Each scene shows the same named points in several views. A view is turned or mirrored, and shifted as a whole, has a little noise and may leave points out.
In the rows, zero is written as 128.

Scene 1
View 1
Q_185: [106, 121, 132, 148, 112, 112, 135, 162, 125, 129, 146, 143]
Q_156: [99, 89, 108, 166, 156, 121, 102, 144, 103, 120, 156, 129]
Q_655: [103, 105, 104, 121, 77, 110, 140, 130, 117, 220, 156, 107]
Q_284: [123, 133, 126, 139, 73, 123, 141, 147, 116, 155, 139, 136]
Q_915: [117, 104, 96, 124, 57, 100, 142, 78, 134, 151, 149, 106]
Q_678: [113, 96, 106, 159, 118, 148, 103, 143, 78, 183, 147, 119]
Q_380: [109, 144, 152, 145, 108, 119, 145, 203, 117, 154, 134, 161]
Q_537: [98, 104, 113, 143, 115, 117, 128, 166, 109, 195, 153, 122]
Q_777: [115, 109, 122, 159, 104, 128, 124, 131, 115, 111, 143, 142]
Q_987: [109, 109, 108, 133, 88, 89, 144, 108, 149, 102, 145, 125]
Q_29: [94, 120, 131, 139, 113, 99, 147, 182, 125, 158, 149, 143]
Q_857: [121, 103, 102, 133, 71, 97, 138, 69, 147, 84, 146, 121]
View 2
Q_185: [162, 128, 94, 111, 171, 139, 142, 107, 135, 153, 160, 135]
Q_678: [126, 115, 154, 118, 161, 154, 150, 149, 146, 207, 218, 84]
Q_537: [141, 106, 132, 109, 169, 141, 139, 133, 144, 179, 207, 124]
Q_380: [159, 147, 72, 114, 197, 134, 155, 120, 141, 135, 191, 142]
Q_987: [170, 107, 126, 111, 133, 127, 125, 93, 118, 151, 107, 147]
Q_284: [144, 130, 123, 130, 157, 120, 150, 124, 112, 137, 159, 125]
Q_857: [175, 103, 143, 119, 113, 126, 123, 86, 106, 156, 71, 135]
Q_777: [168, 132, 108, 121, 159, 151, 145, 103, 133, 168, 125, 115]
Q_29: [143, 123, 118, 116, 168, 114, 139, 124, 127, 139, 185, 139]
Q_156: [165, 106, 123, 106, 159, 157, 133, 114, 157, 198, 165, 118]
Q_915: [143, 97, 171, 118, 111, 110, 122, 122, 97, 154, 125, 131]
View 3
Q_185: [117, 145, 103, 143, 119, 116, 120, 86, 105, 136, 119, 149]
Q_857: [99, 138, 111, 127, 90, 123, 128, 155, 169, 162, 116, 89]
Q_915: [82, 128, 111, 96, 82, 136, 105, 144, 153, 128, 152, 98]
Q_156: [79, 132, 109, 125, 119, 74, 102, 90, 87, 134, 113, 130]
Q_380: [138, 152, 97, 156, 120, 132, 117, 60, 83, 115, 127, 180]
Q_655: [71, 119, 110, 83, 100, 127, 85, 95, 101, 93, 176, 128]
Q_777: [110, 146, 97, 131, 102, 105, 120, 114, 116, 141, 95, 142]
Q_537: [84, 127, 105, 112, 112, 102, 91, 79, 78, 102, 145, 150]
Q_284: [125, 134, 87, 105, 76, 162, 117, 120, 128, 105, 136, 152]
Q_29: [110, 139, 111, 146, 128, 120, 109, 61, 91, 118, 148, 146]
View 4
Q_380: [115, 147, 51, 111, 123, 87, 71, 132, 88, 139, 127, 113]
Q_655: [105, 86, 135, 131, 117, 75, 129, 153, 136, 149, 145, 96]
Q_987: [109, 91, 97, 128, 174, 132, 111, 99, 150, 124, 107, 137]
Q_915: [105, 64, 148, 132, 157, 129, 146, 123, 156, 125, 119, 128]
Q_29: [109, 129, 68, 119, 130, 79, 89, 122, 126, 143, 137, 105]
Q_537: [100, 125, 105, 131, 133, 60, 107, 141, 126, 162, 135, 90]
Q_284: [114, 107, 104, 120, 132, 113, 108, 138, 104, 134, 119, 126]
Q_857: [105, 76, 121, 132, 197, 159, 130, 99, 157, 120, 92, 146]
Q_678: [87, 130, 128, 136, 156, 66, 114, 159, 103, 182, 104, 85]
Q_777: [98, 126, 98, 128, 178, 121, 103, 119, 110, 152, 87, 129]

In a view up to two points have been moved. Name them for each view, in the order of its rows, or write -.
view 1 | Q_156
view 2 | Q_678, Q_29
view 3 | Q_284
view 4 | -
